Each row is a point on a landscape with many valleys, with its height.
From any point a ball rolls to the lowest of the 2 points nearest to it. It stops when none of these is lower. Distance is the straight distance between rows; heights are no part of it.
z533 height 59.3: [ -6  15  -7  -3  -6  12   1  10  -6   5 -35   4   1 -25   3 -38 -14   9
  16 -29]
z901 height 31.5: [ 33  32  -1  -2 -38  60   3  13 -16  -8  22  -9  -1  36 -13  -6  -4  30
 -10  -7]
z679 height 13.9: [-16 -34   1   4  15  -3 -13 -19  -6  -6  12  -2 -32  32 -43  36  23  15
   5  23]
z309 height 35.3: [ -7   0 -20  20  22 -13  -8 -19  12  36  -3  10 -13 -42  41   1  19 -31
 -15   7]
z350 height 43.1: [  5 -43  35  16  -2 -12  -7  20   9   3  18 -17  14  16 -32  16   1   0
  31  17]
z311 height 59.1: [ 28  14   3  18   6  15  23 -11  -1   4 -18  -1  -6  -7  22   1 -18 -17
 -18 -23]
z9 height 31.6: [ 13   3  40 -35 -14 -18  -3 -24  18   8  48  28 -26  56 -10  10  27  22
   2  49]
z526 height 50.6: [ 13  18 -31  14  -8   6  -5  -5   6  23   2  -2  12 -36  38   5   0 -32
 -34  -5]
z316 height 28.5: [  9 -41  17  17  31  -6   0 -28  -1  10   5 -12 -41  36 -17  18  -2   5
  -3  10]
z680 height 51.3: [ -5   2 -23 -16 -39  32  -8  16 -12   2   8 -15  17  16 -22  20 -13  31
   5 -18]
z256 height 63.3: [ -6  -3 -23  21  13  -1  11  -1  -7 -10 -16  -6 -18 -13 -20   3   6  17
 -10 -21]
z982 height 34.2: [ 23  36   1 -18 -37  46 -10  28   2   0   4   6   3  34 -24  -2   7  26
  12   4]
z898 height 6.0: [-18  31  24   2  -7  -9 -13  14  13  29 -21  36  -9 -41  72 -26 -16 -36
  35  -1]
z786 height 23.5: [  8   2  16 -34 -14 -18  -1  -4   8  -3   2 -15  31  33 -13  23 -15  11
  -8  -8]
z557 height 30.9: [  4  -9 -37  -7  -2 -31 -10  -3   8  11  -6  -6  31  -8  25  22  -5  -8
 -25  -4]
z250 height 33.8: [  2  30  -5 -19  -7   4  14  -7   3 -23   4  -2 -10  32 -31  17  27  27
 -19  -1]
z429 height 56.9: [ -7  19   4   3  10 -12   2   1  -1  -1 -47   9  -3 -33  30 -36 -20  -8
   9 -27]
z856 height 61.1: [ 18  -3  -6  33  14   5  25  -8  -4   1 -12  -6 -20  -3   0   5  -4   3
  -8 -21]
z19 height 28.0: [ 31  21  -4   0 -32  55   4  10 -28  -8   4 -21   8  25  -2  -7 -30  20
 -17 -22]
z993 height 22.0: [-20  12  14  11  16 -27  -2   6  11  26 -15  35 -24 -44  50 -24   1 -38
  27  -3]
z751 height 23.6: [ 39  15   6  -5 -29  66   9   1 -31 -13  10 -13   6  14  19  -7 -45  -5
 -27 -20]
z276 height 45.2: [-15 -10 -24 -19 -10 -12 -16  23   3  -1 -10 -16  32 -15  -2 -11 -17  13
  17 -11]
z134 height 31.4: [-22 -38  -7  19  10 -26 -11  32  -5   8   6  -1  10 -35   0 -27  -3 -14
  34  11]
z784 height 57.0: [ 15  27  19  22  17  18  28 -19   0 -10 -33  17 -17 -24  35  -1 -22 -11
  -2 -25]
z215 height 7.9: [-22 -24  -1  15  -2  -7  -4  18  -2 -18   6  -1  -1  -8 -50  16  23  15
  19  11]
z628 height 39.2: [-14  21   0 -27 -16  17 -10  22  13 -21 -24   2  11   0 -35 -16  16  19
  16  -1]
z627 height 23.4: [ 33  23  14  12  -6  23  27 -18 -15 -30   1 -18  -2  18  15  -7 -26  -6
 -46 -14]
z415 height 30.3: [  3   0  19   3  -5   1 -15  19  12 -21  24  20  -1  20 -52  19  39   3
  28  31]
z688 height 41.5: [-40 -15 -19 -34 -10 -22 -16  27   2 -17  -5  -4  32 -16 -18 -26  -7  16
  31   0]
z643 height 36.2: [ 16  -7  20  19  -7  16   9  25   7   7  24  -8  -8  22 -41  12   9  18
  23   2]
z995 height 17.8: [-28  -7 -24   1  27 -43  -8   4  -2  23  -9  13 -10 -38  32 -40  13 -32
   3  10]
z873 height 65.5: [ 10   5 -48  13 -22  29   5   5 -23   7  -9  -9   9 -15  11  -1 -22   1
 -11 -31]
z728 height 30.4: [  6  -4  43 -26 -13 -10   2 -13  14   6  47  11  -8  48 -28  27  22  16
  10  28]
z458 height 20.8: [-12 -19  -8  -3   2 -11   3 -15  -1  -7  31   3 -20  24 -34  47  22  25
  -8   7]
z408 height 41.8: [ -6 -57  36   2  22 -30 -16  -1  10  -3   3 -13  14   7 -18   7   0  -5
  32  22]
z778 height 19.1: [ 24  14  13 -11 -17  -3  11  -5   3  -4  12 -24  16  40  -6  16 -12  11
 -28  -9]
z918 height 41.9: [  6   1 -12  16  25 -16  -3 -19   8  17 -21   4  -2 -25  25  -4  -3 -17
 -14  -9]
z479 height 34.9: [-18 -29  30  17  35 -19  -1   3   6  -8 -24   4 -14 -28  -3 -35   3  -4
  35   4]
z698 height 38.2: [-41   2 -13 -27 -10  -1 -10  19  11 -20 -13   0  24 -10 -36  -9  13  24
  31  13]
z31 height 12.6: [-30  -9 -17   2   6 -24   8  26 -15   1 -17  12  -9 -35   7 -47 -12  -5
  34 -14]
z879 height 20.6: [-33 -44  11   3  20 -11 -14  -4  -8 -19   8  -5   2  -1 -37  18  22   2
  21  30]
z85 height 27.1: [-25 -26  23  -7   7  -1 -13  -2   3 -28  19  24   7  12 -50  23  36  -1
  26  40]
z828 height 21.5: [ 25   3 -24  -3  -6 -10  -2 -11   0  -5  -3 -20  26   3  16  20 -18  -9
 -36 -11]
z821 height 46.2: [ 23   3 -12  16  17  13  27 -40 -11 -18  11  -7  -4  23  32   4 -18 -15
 -69  -3]
z129 height 32.7: [ 21   4  16  -5 -17   3  -3  29  14  -9  47  29  -9  36 -39  17  29   5
  22  30]
z667 height 31.3: [ 19  43  11  -6 -16  19  20  -6   3 -26   3  -8 -12  37 -20  -1  12  19
 -29   4]
z95 height 36.0: [ -7  21   8 -30  12  -3  -6 -14  12 -16  11  13 -16  36 -37  27  33  26
  -7  19]
z861 height 61.6: [ -3   1 -29  -1 -16  16 -18  18 -18  19 -18   5   0 -32  27 -36 -15   0
  18 -27]
z57 height 22.4: [-38  -5 -11  -9  14 -31   2  15  -5 -15 -25  -6   0 -24   0 -58   0  -6
  32   3]
z518 height 36.5: [ 11  26   5 -18 -25  42 -18  22   7  -3 -18  -2   6  15 -31 -14   6  24
  22  -7]
z791 height 38.3: [ -8 -11  -1  -8  10 -16  -1   3  13  -7 -12 -15  10   0 -21   8   3  12
   9  -4]
z202 height 23.0: [ 14 -18  31  -4  16  -6  -5 -19   5   5  22 -17 -27  51 -26  17  10  14
   4  26]
z726 height 39.9: [-25 -23  35   1  26 -13  -7  12  18 -18 -20 -11   6  -8 -25 -26  16   1
  29  13]
z620 height 43.2: [ 27   0 -20  26  19  16  19 -24  -6  -1  10 -11   0   6  38  22  -8 -23
 -49  -1]
z64 height 33.9: [-16 -18  16 -27 -12 -14  -5  16  19  -5  -3  -6  29   4 -28  13   0  18
  24  -1]
z872 height 50.5: [ 21   5 -23  27   0  22  34 -13 -21 -11  17 -15  -6  23   4  13 -12   8
 -39 -17]
z248 height 53.3: [ 13  17 -15   2 -31  21   8  15  -8  -4  15 -13   5  24 -27  19   6  23
  -8  -6]
z983 height 63.8: [  9  10 -42  -2 -23  36 -13  -2 -32  13 -19   1   6 -33  29 -14 -23  -9
  -7 -29]
z363 height 27.8: [ 26  31  12   9 -10  30  26  -4 -12 -22 -10  -8  -7  21  -7  -7 -15  16
 -27 -14]
z765 height 19.2: [ -1  23  19  -2   3 -14 -17  17  19  30 -28  21  16 -41  61 -36 -14 -31
  17   0]
z682 height 13.4: [ 29   6  -1  -5   0 -12   8 -20   4  -9   2 -22  19  29  14  13 -18   5
 -42 -12]
z978 height 63.6: [-14  -2 -35  -8 -25  32 -33   9 -27  34   2  18 -12 -38  48 -38 -11  -7
  30 -37]
z393 height 54.0: [ -3  29  -5  16   8  -7  11 -16   0   1 -37  31 -16 -41  35 -12 -15 -17
   2 -28]
z116 height 48.7: [ -9   3 -31 -18 -30   4  -9  16  -6  -9  -9 -12  23  -5 -12   7 -13  23
   1 -17]
z961 height 27.3: [  7  33  14  -4 -13   5 -18   1  16  36 -23  10  17 -46  65 -25 -14 -36
  -5   9]
z374 height 37.3: [-16   8  14 -50   2  -8   0 -20  11 -22  20  35  -6  33 -40  28  31   6
   0  25]
z715 height 50.4: [ -2  25  11  14  18  -1   1 -33   8   3 -29  31 -23 -44  57   5 -10 -31
  -3  -8]
z536 height 52.7: [ 18  10 -26  17 -26  24  23   1 -21  -5  30 -20   5  29  -7  19  -8  19
 -22 -19]
z517 height 32.9: [-12  48  18  -6 -25  17 -11 -11  13  33 -12  11   8 -58  68 -11  -2 -46
 -19   8]
z461 height 46.1: [ 12   5   9  19  30  -3  -2 -23  13  13 -24  14 -14 -24  49   7  -6 -26
 -28  -8]
z208 height 37.1: [-16 -49   7  11  19 -28 -12  22   2  -3   4 -13  22 -14 -10  -6   1  -7
  26  13]
z862 height 17.1: [ 34  23  -4   6 -14  43  23 -11 -25 -25   4  -6   3   1  27  -3 -49 -15
 -44 -18]
z658 height 40.0: [  9 -28  17  16  -4  10  -6  32   6   8   6 -16  13   3 -34   4   0  11
  35   3]
z697 height 28.8: [-39 -25  14   5  32 -28   2  22  -6 -17 -14  -3  -3 -32   3 -52   5 -16
  40  10]
z957 height 43.9: [ -5 -24  -5   7  28 -23  -4 -17  12   7 -23 -10  -7  -8  -1  -1  -4  -2
   0  -5]
z597 height 26.6: [ -5  -4  25 -44  -6 -26   6 -24  14   1  17  -3   7  40 -23  35   2  20
 -10   0]
z32 height 27.6: [-29   1 -10  12  14 -29 -13   2  10  40   5  15 -14 -46  42 -19  24 -40
  -4  23]
z91 height 48.3: [ 18   8  -5  23  19  13  32 -34 -17 -20  16 -11 -17  37  14   8  -6   8
 -46  -9]
z352 height 33.1: [ 23  -2  30  15 -12   7   8  10   5  -1  40   2 -21  39 -38  18  29  16
  17  21]
z719 height 42.5: [-35 -27  25   0  14 -14  -9  22   6 -31  -4 -12  22 -16 -24 -28  13   1
  46  30]
z197 height 65.2: [  4  12 -34  17 -12  12  13  -1 -22  -5 -12 -11  -3 -13 -14   5   2  22
 -13 -18]
z313 height 23.8: [-18 -17 -27   8   0 -27  -8  26  -1  14 -11  -3   5 -35   8 -29  -2 -10
  27  -6]
z673 height 30.8: [-18 -16  28 -45 -10 -20  -3   9  16  -7  24   4  35  12 -33  32   1   8
  15  13]
z351 height 47.1: [ 20   5 -33  24  11   7   5 -20  -2  18   3  -9  10 -23  37  26   7 -31
 -48   3]
z128 height 19.4: [ -7 -20  20 -15   8  -6  -9 -28  -2  -2  25  12 -41  58 -36  26  22  14
   6  39]
z737 height 38.6: [ 20 -16 -26  24  29  -8   4 -27  -1  16   7  -9 -10  12  23  30   2  -4
 -40   2]
z139 height 53.6: [  5  12 -47   7 -15   3 -15   4  -3  32 -12   3  19 -41  41 -16  -5 -24
 -17  -5]
z663 height 26.3: [-36   5  -6  -1  26 -45  -3  14  -4  23  -8  32 -22 -40  39 -45   5 -49
  18   4]
z547 height 28.6: [-12 -17  32 -47  -7 -16   7 -10  12  10  38  14  16  35 -28  40   6   9
   3  16]
z422 height 33.2: [ 14 -20  -2  22  33  -3   5 -25  -6  13  11 -11 -25  36  -4  19   2  13
 -29   3]

For each start below, name the point where the ball stops.
z658: z215
z628: z862
z248: z698
z95: z862
z737: z679

Call two points neighbours if one is among the 2 nearest of the other. Go from one point of each pair to the other, from neighbour to neighbour, staying as low as possible. Name the highest point that can't be avoided.
z862 / z679: z95
z682 / z31: z350
z215 / z682: z791
z862 / z698: z628
z995 / z898: z663
z682 / z679: z9
